Each row is a point on a landscape with many valleys, with its height.
A ball rolls from a point to whichever of its 2 nearest points has the largest drop for the distance, and stops where none of them is lower. Distance is the straight distance between rows; heights are no part of it.
Q_3 height 522: [128 125 151 179 156 146  88 158 118 132 146 114 155  97  83 104 137 130
 147 110  97 109 131 162 103 124 157 140  97 123 155 153 118 153 124 169
 163 151 133 146  90 105  98 133  92 138 116 143 156 124]
Q_183 height 553: [123 159  27 108 133 150  81  52 100 140 159 163  52 201 160 143 133 112
 117 151 182 169 185 128 134  87 108 112 149  70 108 159 144 121 132  97
 160  92 120 164  86  51 104 129 123 109 145 105 110  96]
Q_230 height 445: [147 144 178 139  91  70 222 133 146 143 111 148 124 141 136 173  64 110
  86 125 123 142 119  88 153 120  98 163 172 159 103 112 154 158 152 122
  59  99 119 117 140 160 123 137 172 138 157 128 117 151]
Q_845 height 530: [125 114 104 118 144 191  95 148 155  76 179 105 140 150 139  72 109 201
 160 103 125 152 153 145  93 171 144  59 122  99  83 105  84  86 125 139
 169 154 173 122 148 153 167 141 125  81  87 133 167 119]
Q_551 height 197: [131 105  72 157 192  95 134 183 109  64 134  89 167 163 157 146  71 150
 148 105 120 151 156 159  85 144 133 149 126  54  82 137 128 102 167 168
 115 129 186 180  61 116 124 128 158  99 128 127 151 108]
Q_930 height 593: [138 128  86  34 119 144  71  88 119  95 123 134 165  97 158 146 175 150
 143 120 115 122 125 138 187 153  74  69 160 117  73 136 104 130 102  84
 162 162  99 110 178 119 169 106 113 126 117 145 160 143]
Q_941 height 621: [ 84 127 173 105 109 177  92 126 122 171 145 118 149  83 116  74 188 159
 121 158  97 106 130 122 115 131 173 110  97 152 184  99 111 151 129 172
 146 129 100 103 152 170 138 116  78 165 115  95 109 103]
Q_970 height 403: [128 149 136 157 122  92 195 137 117 129 129 144 127 164 132 169  29 100
  94 135 141 145 122 108 151 114 113 176 190 130  88 132 161 139 152 147
  81  95 150 146 113 147 103 120 196 117 153 126 124 139]
Q_471 height 581: [145 112  89  96 122 169  69 108 163  60 152 112 151 140 147  55 126 167
 157 103 138 109 131 146 125 146 123  44 125 100  72 126 105  81 121  84
 159 147 191 136 149 164 171 118 109  81 120 166 167 126]
Q_52 height 303: [148 154 185 120  95  54 168  98 163 106  88 133 135 124 181 185 163 125
 102 128 123  76 144 110 143  97 102 133 128 141 122  85 154 158 118  67
  50 136  95 121 169 133 148 148 123 192 110 137  79 133]
Q_874 height 297: [131 119 128 150 168 166 100 147 132 123 140 118 163 149 151  69 134 173
 129 128 126 108 158 116  86 134 184 104 107  65 137  83 119 109 121 158
 136 127 171 194  83 132 112 149  93 133 114 114 118  65]
Q_794 height 446: [143 129 145 183 111  96 189 104 141 167 112 178  74 135 103 172  81  61
 103 147 157 157 112 114 156 113  87 187 156 173 173 134 142 150 157 147
 114  99 105  98 153 118 102 156 173 134 137 110  98 159]
Q_549 height 275: [160 119  84  91 138 105 145 147  96  96 104 157 161 131 144 200 112  71
 132 141 125 156 122 128 177 113  65 168 163 157 121 197 147 103 145  97
 123 153  64 123 107  93 121 114 147  93 142 168 143 147]
Q_487 height 759: [147 185 163  95  88 126 137 185 111 164 134 119 184 141 106 181 152 140
 115 152  96 160 171 126 167 104 122 156 143 146 191 145 143 186 104 152
 129 145  59 111  87  82 120  94 122 140  82 128 138 128]
Q_198 height 619: [125 115  99 108 115 187  80 116 137 120 134 158 155 154 156  65 156 189
 130 147 137 112 145  91 128 148 154  56 122  86 107 105 129 106 113 104
 146 148 177 150 142 156 136 127  98 122 138 121 130  83]
Q_672 height 710: [110 150 173  99  84 132 219 192 115 140 147 102 171 117 120 130  86 166
 121 127 114 164 149  91 139 142 140 156 132 152 101 133 125 140 132 165
  76 108 100  98  89 145 147 144 142  96 151 118 146 117]
Q_803 height 393: [138 123 166 203 171 100 110 154 141 111 171  86 115 116  83  72 152 112
 146 107  85  84 103 172  67 141 131 160  65 159 162 149 102 126 148 150
 118 117 159 149 153 162  85 131  99 152 134 142 140 140]
Q_556 height 652: [110 145 188  94  71 155 122 109 126 115 119 119 123  81  95 126 140 166
 143 137 124 117  94 124 165 144 103  86 160 169  94 116  80 176  98 165
 161 132 103 101 233 138 163 139 132 141  95  96 182 183]
Q_873 height 551: [ 83 119 181 108 127  83 175 144 126 104 133  92 168  80 109  92 149 149
 121 133  87  96 131 131  78 136 129 139 121 172 114 116 105 104 155 118
  53 121 133  84 145 175 129 112 106 160 131 115 128 149]
Q_735 height 436: [123 152 156 149 127  53 145 105 147 115  89 135 107 141 166 156  73 112
  99 106 135 104 129 115 136 133 114 138 165 114  96 109 158 152 132  84
  96 119 146 181 138 153 120 142 149 158 142 134 123 128]
Q_89 height 597: [135 116  93 168 181 141 117 128 119 127 147 124  87 142 116  99  80 133
 167  96 138 118 101 165  90 132 156 131  99  83 160 152 127 101 152 171
 155 129 150 138  78 118 118 141 145  91 142 125 119 120]
Q_257 height 531: [117 123 108 115 114 182  68 140 120 104 161 115 154  97 101  94 145 151
 154 111 105 133 120 164 126 139 139  82 140 110  95 152  99 124 103 150
 190 157 149 111 136 125 142 112 104 109  86 135 184 124]
Q_945 height 707: [109 107 139  90 113 126 115 125 119  85 128 111 112 100  96  99 170 131
 146 106  92 110  59 176  89 138 108  90 127 161 104 154  55  73 115 141
 142 123 155  85 234 165 157 114 111 124 108 134 207 172]
Q_151 height 669: [110 111 131  42  99 125 110 120 106  67 103 113 134  74 120 141 170 131
 146 107 125 101  73 156 131 148  71  90 166 155  75 134  74  96 111 111
 135 135 127  81 233 156 172 108 127 121 129 135 192 184]
Q_39 height 336: [153 104 131  65 117 146 118  88 125  81  91 161  92 112 132 184 137  88
 151  97 175 135  68 133 173 133  39  96 165 161  83 126  79 120 132 103
 151 139  78  71 204 130 165 146 165 125 146 142 169 180]
Q_426 height 648: [125  85  88 134 182 183 117 135 105 172 136 126 139 126 118 106 180 129
 146 143 140 130 139 131 105 150 185 148  80  94 202 107 152  98 130 167
 148 125 134 153  49 103 104 107 101 108 123 116  93  95]
Q_519 height 508: [151 158 119  86 125  98 108 134 122  99  94 129 180 128 153 187 148 142
 125 115 103 119 158 129 179 123  83 101 156 106  89 146 133 168  97  96
 125 166 111 170 128  89 118 105 107 143 109 147 165 121]
Q_613 height 395: [124  93  87  67 120 164 160 146 133 160 118 130 167 135 167 152 167 138
 112 149 139 162 148  80 138 143 131 147  98 119 143 119 159  91 140 101
  60 127 119  88 105 141 150 102 119 129 151 138  74  84]
Q_618 height 455: [ 93  85 122  82 124 133 161 143 143 149 114 100 167  95 157 116 173 126
 109 132 113 123 142  81 104 136 151 157  89 169 145 101 159  92 139  94
  57 120 104  75 107 155 135 101 125 141 133 145  67 109]
Q_205 height 314: [127 112 167 105  89 107 144  95 150  99  84 140  80 112 136 150 138 117
 112 104 153 103  84 116 144 145 105 101 137 150  83 119 105 133 145  80
 106 135 128 107 204 161 163 155 136 156 124 127 133 154]
Q_10 height 306: [137 113 189 192 136  77 142 121 165 138 133 123  81 111  85  87 137  84
 130 123 108  80  84 133 101 143 128 166  74 178 154 121 112 147 143 151
 108 103 155 131 163 178  83 140 116 163 157 133 111 158]
Q_947 height 649: [114 102  74 146 161 149 130  98  99 170 130 148  65 142 113 100  99 123
 145 138 177 152 109 127 107 112 167 138 128  97 166 135 142  98 141 165
 173 110 127 132  64  87 132 133 141  85 139 103  91 108]
Q_683 height 688: [109  94  46 125 150 171 146 109  95 179 118 151 100 154 140 135 141 124
 127 137 165 162 135 106 122 133 171 146 115  80 186 109 160  79 145 145
 140 105 139 123  53  92 124 110 115  95 136  96  73  86]
Q_815 height 547: [113 106  94 166 180 103 138 122 134 149 120 126  99 151 139 139  64 107
 103  89 145 111 122 133 110 130 138 171 126 100 118 127 162  99 169 132
 122 102 178 156  93 148 109 123 164 112 170 135  87 124]
Q_227 height 424: [134 106 133  86 112  99 174 161  97 111 119 134 153  78 109 177 159  79
 125 154 116 130 107 129 156 122  63 178 143 199 137 162 112 111 141  96
  83 121  64 101 175 133 119  97 136 124 145 144 146 175]
Q_719 height 505: [ 86 102 141  91 126 126 197 160 128 133 135  84 161  83 131 100 142 146
 139 125 102 131 118  98  89 147 154 170  92 170 125 118 119  76 158 140
  53 107 111  67 131 167 137 111 124 113 137 122  98 122]
Q_32 height 379: [122 140 134 131 107 170  98  93 144 109 121 132 104 124 115  99 101 145
 141 136 157 124 102 128 171 131 119  68 147 124  84 126 115 135 109 124
 177 141 148 122 164 126 167 166 148 109 124 123 163 160]
Q_159 height 513: [160 127 148 137  98  68 177 142 155 162 101 145 138 106 128 180 126  87
 118 144 120 128 138 102 139 107  99 197 117 192 176 119 164 137 126 105
  75 128  73 102 148 124 102 119 159 139 111 140  80 157]
Q_62 height 201: [161  79 191 135 116 107 154 113 121  57 125 141  96 111  80 136 135  98
 148 113 126 120  67 161 133 132  72 132 158 173  84 115  74 145 110 138
 152 114 126 133 200 156  97 120 119 145 141 140 191 171]
Q_367 height 327: [122 106 132 110 141 104 143 127 161  97 127 122 116 122 134  99  96 139
 107  95 122  91 106 133  92 163 128 110 115 128  77 112 118  88 147 109
 101 138 180 110 147 178 140 138 125 131 153 143 132 138]
Q_833 height 572: [137 159 146 188 147 122  98 141 107 116 130 128 128 130 113 112 112 126
 138 123 114 120 138 143 135  97 151 134 138 105 126 158 150 154 106 152
 170 127 144 194  84  88  84 129 120 133 110 135 149 115]
Q_12 height 489: [127 134  98 164 166 179 115 144 122  87 186 100 103 161 118  78  98 189
 171 106 131 168 138 165  86 169 156  80 124  91  90 131 113 100 126 170
 183 137 161 138 111 132 146 159 138  74  89 126 169 128]
Q_182 height 368: [147 127 129  49 111 122 148  86 148 109  79 154 103 120 161 186 138 116
 123 116 160 121  91 103 163 140  70 101 155 155  70 123  91 125 144  85
 100 146  86  64 217 148 185 143 162 153 129 140 127 163]
Q_337 height 736: [123 157 154 115  83 126 180 214  93 146 145 110 183 128 109 158 119 141
 123 140 116 163 164 103 147 111 140 179 133 149 165 152 142 163 119 157
 100 119  81 116  69 106 121 106 129 123 129 125 139 121]
Q_124 height 353: [167 133  75 113 156 103 138 104 103 121 107 194  84 143 140 197  97  40
 129 132 163 165 111 132 153 102  60 162 185 124 146 172 147  95 153  95
 145 133  54 118 102  87 119 125 170 108 139 144 126 152]
Q_920 height 249: [136 168 145 101  97  94 161 107 168 147  97 126 147 133 184 151 151 156
  91 141 129 109 166  96 139 112 128 114 141 115 118  73 160 136 128  70
  60 156 114 114 140 152 151 138 130 173 111 132  82 116]
Q_109 height 301: [113 134 177 148 123 136 119 130 145 112 142 105 151 110 127  69 114 172
 133 110 101  98 128 134 113 150 154 100 114 127  95 117 118 140 115 137
 118 147 151 148 140 154 122 157 113 149 113 121 140 118]
Q_690 height 322: [142 119 148 138 135  52 106 131 146 125 107 119 173 105 132 162 157  93
 118 135  96  72 163 128 129 113 135 160 105 153 160 118 161 154 101  78
 109 147 117 188 114 116  93 100 103 167 116 150 120 127]
Q_353 height 606: [122 102  63 161 171  93 118 110 119 184 114 129  79 152 159 162 103  83
  90 112 154 127 151 120 113  95 143 214 130 102 152 125 182 104 157 103
 126  91 140 150  84 121 103  93 163 126 161 146  51 108]
Q_82 height 785: [140 138 138 108 106 158  99 168  98 190 146 126 194 120 107 179 206 119
 121 174 101 134 165 140 137 116 147 167 109 138 207 135 150 190 106 148
 154 149  68 115  88  69 118  79 105 149 106 128 126 128]
Q_114 height 326: [113  98  95  64 118 150 129 123 148 146 116 140 159 114 158 128 142 143
 114 123 127 132 130 106 139 149 137  97 121 125 120 114 128 103 143  97
 106 152 140 109 127 157 148 123 109 127 137 130 105 101]
Q_479 height 873: [119  86  64  89 132 190 111 124 114 186 126 151 151 131 143 138 225 121
 127 156 128 133 141 113 127 172 151 146  66 118 206 116 156  90 132 126
 128 130 112  97 108 122 129  92 101 133 144 114  77  82]
Q_453 height 511: [132 151  71 135 135 123  88  76  90 141 141 155  59 182 130 147 102 120
 129 154 169 174 152 140 144  68 111 120 176 104 131 175 142 138 124 131
 188 108  89 161  62  32 112 128 141 110 123  82 127 112]
Q_371 height 365: [131 134 107 111  96 146 187 150 125 180 120 127 141 112 127 168 111 122
 111 158 144 183 131  88 168 113 129 169 131 160 158 152 156 124 142 133
  82 107  73  50 111 118 157 146 158 106 147 127  91 115]
Q_2 height 552: [134 150 115  56 109 133  88 113 130  98 135 119 210 120 161 152 167 174
 143 130  96 134 166 122 173 151  93  50 164  97  55 115 135 155  91 100
 149 160 137 165 146 109 153  95  98 131 106 147 179 119]
Q_890 height 545: [134 138 133 182 153 153 140 122 159 130 149 125  53 159  93  59  89 127
 142 108 137 123  86 157 102 145 155 105  98 136 125 138  96 110 165 163
 141 104 179  97 148 170 131 173 142 102 150 122 138 144]
Q_313 height 578: [ 96 124 143 113 116 171  73 141 108 188 140 120 132  62  89  96 205 118
 133 151 111 107 110 139 121 130 149 147  84 172 221 134 113 154 110 187
 169 130 100  86 156 138 142  93 100 148 120 105 109 123]
Q_402 height 476: [141 116 137 194 158  77 146 102 167 125 138 128  84 154 112 110  86  96
 106  93 120  90  84 141  77 140 135 154 115 118 108 123 130 115 171 129
 108  97 188 148 141 187 110 138 151 131 173 145 108 137]
Q_60 height 842: [114 104  80  78 117 184 112 149  98 175 137 152 207 143 152 176 249 130
 141 169 110 135 175 123 125 188 150 165  74 101 199 123 149 123 120 133
 130 135  97 118  86  76 109  77 102 139 132 112 101  91]
Q_687 height 389: [106 134  61  83 131 159 120  80 126 140 118 146 110 154 161 132  94 149
 125 122 161 163 143  98 153 131 109  68 171  84  69 123 134 104 137  88
 145 146 163 121 114 120 176 142 139  99 139 128 130 125]
Q_465 height 311: [117 128  95 121 131 147 175 155 118 178 112 129 137 147 144 174  89 137
 120 134 154 186 148  88 146 120 136 179 129 118 156 131 155 121 139 149
  93 111 112 112  68 107 141 118 146 102 142 123  80 100]
Q_659 height 616: [143 158 137 207 143 135  73 135 101  97 161 115 103 145  83  81  89 128
 170 120 139 131 128 143 106 100 157  91 150  93 103 186 129 155  93 171
 192 113 143 177  91  79 116 137 140 103  93 132 162 151]
Q_879 height 298: [103 193  97 118 124 160 158 107 121 162 132 134 103 184 167 166  56 169
 102 141 165 205 194  93 165  98 119 112 209 101  83 114 127 136 121 119
 136 122 129 105 102  90 153 142 177  93 132  96 119 118]
Q_279 height 348: [131 144 130 148 132  77 182 189 112  95 123  96 172 153 145 172  40 131
 114 126 121 138 144 116 130 118 124 173 161 115  87 130 155 137 163 164
  75 106 172 163  82 133 106 108 185 106 169 117 136 114]
Q_913 height 503: [126 144 114 128 134  84  97  90 143 106 100 138 116 163 183 132 130 123
 104 119 142 100 144 115 145 105 110 109 150  82  83 110 156 131 117  45
 113 127 161 202 129 127 125 131 109 148 146 162 117 111]
Q_286 height 541: [137 134  99 171 171 176 102 113 128 116 153 127  73 168 127  43  92 151
 165 120 158 134 112 156  89 120 174  76 107  77 128 142 115  88 130 163
 172 111 171 135 111 132 154 160 155  64 115 126 126 120]
Q_764 height 592: [134 138 140 172 165 130 118 138 159 107 165 102  87 156 121  64 107 130
 130  91 110  98  98 168  80 161 160  97  67 118 141 125 113  96 158 143
 119 126 176 137 146 180 138 153 123 114 146 138 126 117]
Q_706 height 554: [143 161 168 166  90  70 139 120 171 176 109 115 123 109 137 165 158  91
 110 157 121 105 154 108 139  87 131 175  92 162 199  83 161 178 107 108
  88 112  78 123 157 117 112 138 149 178 105 127  75 129]
Q_617 height 212: [136 107 120 145 166  81 107 152 139 104 124 103 167 114 128 129 128 106
 125 101  94  82 136 159 116 130 133 148  97 124 130 140 159 112 119  96
 126 144 147 200 101 121  93 116 102 142 137 155 136 130]
Q_358 height 408: [154 150 119 132 104 111 180 115 144 178 100 165 103 136 136 189  77  86
 109 134 156 180 125  93 171 108  94 173 157 158 147 147 146 135 155 127
  92 109  74  64 135 113 151 150 173 119 134 123  91 142]
Q_639 height 362: [147 137 166 144 122  32 144 112 160 105  98 127 139 128 171 191 140  82
 117 119 123  84 149 117 143  99  92 183 121 146 147 105 164 149 117  55
  77 134  95 163 156 113 102 117 132 177 124 164  96 138]
Q_736 height 692: [129 124 117 140 125 173 111 147  82 143 160 114 137 117  74 133 121 146
 164 143 134 167 135 138 118 128 173 105 136  97 137 161 130 157 114 206
 215 145 113 129  47  63 121 121 116  91  82 107 150 115]
Q_789 height 630: [117 102  91  59 123 143  80 118 108  89 117 130 139  92 128 138 152 127
 147 102 134 124  91 156 157 148  87  98 143 139  87 158  98  97 123 101
 161 151 113  90 168 142 174 120 134 103 128 138 165 149]
Q_301 height 461: [182 180 156  73 106  75 133 155 130 102  93 118 192 156 165 215 172 138
 127 131  91 110 171 137 165  94  71 134 150 102 129 115 155 175  88  81
  76 177  76 173 114  73 102  91  95 177  90 144 151 133]
Q_492 height 527: [120 117 147 134 102 135 119 128 126 186 123 129 109  65  79 138 169  96
 129 148 129 125  99 131 142 112 117 157  83 198 206 137 113 151 150 165
 152 135  87  69 173 123 126 140 123 137 124 101 107 154]
Q_663 height 448: [115 136 117 134 113 132 159 100 133 163 101 161  98 121 126 151  70 123
 116 123 152 157 106 109 154 126 117 124 157 147 134 136 132 130 155 127
 124 130 112  79 132 129 147 155 162 117 135 112 117 143]
Q_474 height 495: [114 119 125 162 128 153 151 108 133 158 127 143  74 118  96 106  80 117
 138 121 154 133  86 139 131 128 142 112 112 147 160 141 119 120 158 166
 159 121 136  90 121 136 132 159 146 111 143 104 114 145]
Q_141 height 185: [134 153 118  97  78 143 136  64 168 185  96 153 119 136 172 149 149 152
 101 156 143 137 144 100 146 116 130 109 149 128 131  94 132 136 134  97
 101 152 111  72 170 144 169 157 127 171 119 110  85 108]
Q_996 height 594: [103 116 188 136 128  77 189 129 157  80 148 101 136  90  95  81 144 170
 124 142  86 120 103 138  63 139 118 120 144 170  82 103  59 106 141 128
  85 115 162  92 195 176 127 125 115 159 121 106 170 162]
Q_356 height 215: [175 129 199 207 134  97 136 114 145 107 112 154  56 137  83  98 122  71
 122 132 154  90  58 135 131 116 107 144 100 152 137 131 107 158 124 139
 137  95 152 155 179 163  94 146 137 148 159 137 132 165]
Q_744 height 364: [116 142 200 168 104 103 163 110 165 113 117 126 106 126 114  98  89 150
 119 126 120  88 114 110 134 133 147 102 136 144  90  93 127 157 121 118
 114 127 156 146 167 167 120 180 145 154 138 118 137 150]
Q_4 height 405: [154 150 123  94 128  52 120 143 145 125 108 117 198 150 171 190 174 125
 114 142  95 105 179 128 145 113 106 150 130 107 145 114 183 156  97  63
  83 152 115 186  99  91 101  84  92 173 123 158 123 105]
Q_773 height 679: [111 150 176 143  98 184  86 126 126 139 131 129 105  79  80  97 151 146
 134 134 127 127 101 131 159 130 128  86 130 161 129 146  88 174 104 189
 186 129 112  94 190 131 157 151 129 136 104  88 160 157]
Q_520 height 483: [115 126 138 139 146 146 127 169 103 108 166 106 148 103  88 115 126 169
 155  92  85 154 115 168  85 154 137 115 123 134 100 142  72 112 121 164
 143 141 142  99 141 134 120 131 118 119 102 125 192 150]
Q_455 height 658: [139 124  98 169 163 149  98 142  85 114 163 118  99 147 100  94 110 129
 177 137 136 150 130 157  90 109 171 103 129  73 136 178 141 138 105 195
 205 128 139 176  45  52 105 134 120  86  89 112 149 106]
Q_856 height 467: [141 131 145 189 191 137  81 166 126 121 162  96 120 123  96  61 142 126
 158 110 100  99 129 164  84 137 178 141  54 128 185 150 116 134 120 169
 142 130 137 160 102 140  91 136  92 142 116 141 115 106]
Q_80 height 412: [132 141  73 142 129 113 124  79  92 141 116 183  28 153 133 163  83  72
 122 121 183 151 114 132 134  81  95 135 200 115 131 162 133 103 147 113
 171 104  70 101 107  87 140 154 165 103 142 121 124 149]
Q_626 height 250: [112 154  76 125 136 145 168 121 103 175 133 147  82 158 152 172  60 131
 103 149 184 207 154 103 148  93 130 144 186 114 133 155 140 120 149 140
 120 104  91  95  70  81 146 131 170  91 138  91  98 113]
Q_643 height 685: [ 98 158 175 122  97 137 176 154 129 158 138 125 158 113 129 116  82 183
 114 139 122 138 164 102 132 141 172 124 130 126 129  92 131 172 133 163
 106 132 123 115 100 141 146 136 132 130 128  94 115 118]
Q_775 height 718: [ 96 135 158 153 114 190 120 168  92 163 163 107 150 102  74 108 138 155
 157 133 103 168 142 147 121 134 196 126 123 114 168 141  92 165 124 224
 189 132  93 100  73 109 125 129  99 107  75  91 149 115]
Q_322 height 120: [181 112 212 190 130  90 153 109 131  71 110 156  92 123  88 134 103  83
 140 113 141 114  61 129 159 126  83 143 148 157  96 110 115 167 106 125
 153 111 124 167 185 147  89 148 140 160 156 153 166 171]
Q_438 height 335: [106 159  82  83 130 171 175 114 138 147 119 135 129 168 174 137  59 177
 109 145 173 189 191  69 162 132 132  99 190  76  50 106 125 116 131  97
 111 122 161 108 100 118 184 137 168  91 136 114 118 104]
Q_839 height 463: [131 122  62 128 133 136  99  80  83 149 133 159  39 167 118 121  83  88
 141 137 186 156 120 129 126  97 118  93 171 114 132 185 139 120 130 126
 193 107  91 134  82  69 146 136 159  84 125 111 141 140]
Q_268 height 577: [104 120 126  82 108 185  77 127 129 106 152 115 187 119 146  71 163 190
 131 129 106 110 145 118 119 150 150  68 130 109 105 109  89 110 108 132
 163 146 152 133 152 155 153 116  97 133 110 110 152  92]
Q_827 height 640: [130 113  95  99 155 152  61 142 130  77 153 103 120 131 140  71 159 142
 151  92 105 122 114 190  84 146 131  74  81 110 114 148  98  67 137 105
 140 144 171 127 138 160 144 124 103  94 121 162 169 118]
Q_187 height 208: [127 117 145 150 143 130  97 125 147 107 132 102 144 129 151  54 137 156
 116 118 112  75 139 120  86 132 173 105  86  95 130  95 141 111 116 120
 115 140 182 170 109 162 111 144  82 157 134 139 104  82]
Q_113 height 484: [125 110 149 174 106 107 161 124 149 180 114 152  84  98  91 150 119  65
 134 148 141 139 105 110 142 122  94 183 101 208 203 124 128 150 152 161
 130 124 106  82 163 120  93 152 147 140 124 121  95 169]
Q_480 height 67: [131  95  74 128 198 100 123 173 116  90 126 107 168 133 140 131 100 119
 145  87 114 119 151 162 100 134 133 161 103  97 123 140 145  98 138 145
 137 156 157 174  70  98 113 109 122 101 125 153 131 106]
Q_53 height 437: [114 140 123 169 149 126  82 138 119 144 136 125 146 155 151 103 147 135
 115 147 133 116 162 113 125  99 178 145 105  81 160 117 178 138  85 114
 135 119 171 216  73  97  81 117  89 155 136 123 103  77]
Q_848 height 624: [111 131 203 129  84 110 181 130 136  98 134 116 132  90  80 114 138 159
 129 132 105 122 101 130 112 139 106 106 160 186  71 102  69 153 116 148
 113 123 128  98 202 153 135 130 122 147 113 102 182 182]
Q_18 height 631: [114 150 105 177 160 104  98 100 115 182 123 139  68 158 144 150 116  93
  93 131 151 128 140 140 129  83 157 181 130 111 162 127 174 132 123 103
 139  93 140 172 100  97  99 121 125 137 151 130  67 108]
Q_363 height 287: [118 141 135 156 158 103 164 203 119  88 133  80 187 154 151 150  50 164
 134 121 103 156 166 127 101 133 147 155 155  91  87 103 137 141 140 197
 102 121 168 179  63 123 119 128 161 118 135 112 155 115]
Q_894 height 515: [149 105  88 131 160 137  68 126 113 130 126 138 155 143 152  91 185 125
 121 135 123  95 141 126 110 128 149 122  71  79 168 132 164 117  98  97
 134 124 171 201  93 122  90 113  71 135 142 147 109  79]
Q_554 height 813: [120 115 116  82 113 164 114 184 100 175 145 112 220 148 133 177 221 114
 133 165 103 142 198 122 126 143 150 180  87 131 189 122 163 153  99 122
 118 140  96 143  58  83 106  68 108 137 113 125 126 109]
Q_908 height 369: [108 147 159 160 136 148 123 159 124 141 136 112 184 147 144 104 141 167
 123 146 122 131 181 119 112 125 189 124 115  74 157  86 154 165 115 162
 124 126 165 203  51 103  98 119  88 157 102 111 137  67]
Q_917 height 565: [138 127  90  94 118 147  81  78 143 126 111 157 130 164 190  97 162 135
  97 152 139 103 146  89 144 130 117  69 130  65  96 113 147 109 119  56
 116 136 176 168 160 153 136 133 101 140 143 151 119  88]
Q_544 height 241: [107 115 134  82 101 106 114  99 160  93 103 131 118 104 161 112 142 136
 106 116 125  76 116 113 137 147 119  89 138 134  80 104 129 110 136  72
 107 149 146 114 161 178 158 138 120 147 138 149 111 123]
Q_222 height 591: [127  84  98 127 169 150  88 139 113 152 130 111 186 117 120 113 193 108
 140 142 110  94 148 141 107 138 167 163  66 127 189 123 148 123 100 122
 144 149 125 169  83 110  93  93  78 134 118 150 105 104]
Q_771 height 355: [154  98 108  98 148  85 163 184  94  80 119 140 176  98 119 178 127  54
 141 130 115 131 118 140 143 132  70 202 146 192 105 193 138  99 141  86
  99 128  74 145 124 121  96  88 133 113 155 176 160 151]
Q_715 height 320: [141 163 131 135 118 157  79  73 138 119 104 139 117 146 152 108 143 151
 119 142 148 126 114 123 176 118 112  73 141 100 102 127 137 157  84 100
 144 133 134 152 170 124 163 144 126 140 113 126 132 135]
Q_943 height 251: [141 146 104 105 105 169  83  68 159 159  97 145  88 144 159 119 158 136
 101 153 149 123 112 113 153 121 126  95 133 108 137 111 122 138 121  90
 142 136 126  94 181 145 177 160 124 140 134 119  97 122]
Q_63 height 655: [108 149 186 135  94 155 117 126 133 169 129 128 158 110 125 108 162 164
 106 162 112 126 153 118 134 127 167 106 118 138 172  91 144 178 111 156
 135 143 110 119 124 143 143 142 106 161 117  95 107  97]
Q_730 height 705: [ 91 143 195 157  90 171 126 152 114 169 156 118 133  77  55 100 137 157
 153 127  96 146 122 147 126 135 154 119 127 148 154 144  66 179 122 208
 181 126 108  82 151 123 115 144 110 134  94  82 158 155]
Q_697 height 409: [144  92 133 158 153  90 158 126 157 100 151 127  95 135  85 112 105 104
 127  94 123 121  66 172  88 159  98 144 111 152 100 128  98  96 158 130
 112 116 163 117 153 177 104 134 134 120 170 151 141 153]
Q_88 height 589: [123 154 139 178 118 100 131 106 150 196 114 141  97 142 140 150 118 111
  95 146 140 136 145 116 149  95 145 168 121 143 197 103 159 157 116 123
 107 112 117 132 132 111 109 144 133 151 122 127  65 124]
Q_357 height 271: [163  97 177 126 110 129 133  94 130  58 103 165  86 127  98 159 124  71
 152 101 172 115  56 142 152 142  68 104 156 160  67 119  86 118 123  97
 166 117 117 118 212 156 128 135 159 123 157 165 177 180]
Q_245 height 638: [130 123 117 130 160 150 100 154 152  75 181 105  91 152 145  51 151 127
 139  91 105 112  91 185  82 159 173  74  76 134 147 130  75  76 167 110
 107 121 194 113 168 196 156 140 119 103 135 150 139 117]
Q_179 height 435: [135 136 142 159 124 155 118 115 139  80 160 112 115 133  80  92 102 160
 164 100 122 141 112 165 116 152 113  90 145 139  66 135  92 113 115 156
 176 132 160 106 156 137 145 155 144 102 111 134 198 169]
Q_431 height 472: [140 104 166 118 106  75 188 167 123 114 121 123 151  89 117 176 144  85
 114 151 101 119 130  98 131 121  91 192 132 219 146 139 140 127 131  97
  54 107  67 105 166 146  90 106 144 155 147 149  95 173]

Where does a ball stop that starts at each point below?
Q_18: Q_549
Q_996: Q_544
Q_775: Q_322
Q_789: Q_480
Q_426: Q_187
Q_268: Q_141

Call two points neighbours if one is among the 2 nearest of the other. Go from one point of each pair to the other, from neighbour to neighbour, staying as low as possible. Name the highest point that can't be avoided.
Q_544, Q_549: Q_18
Q_480, Q_141: Q_639
Q_12, Q_626: Q_827
Q_322, Q_544: Q_182
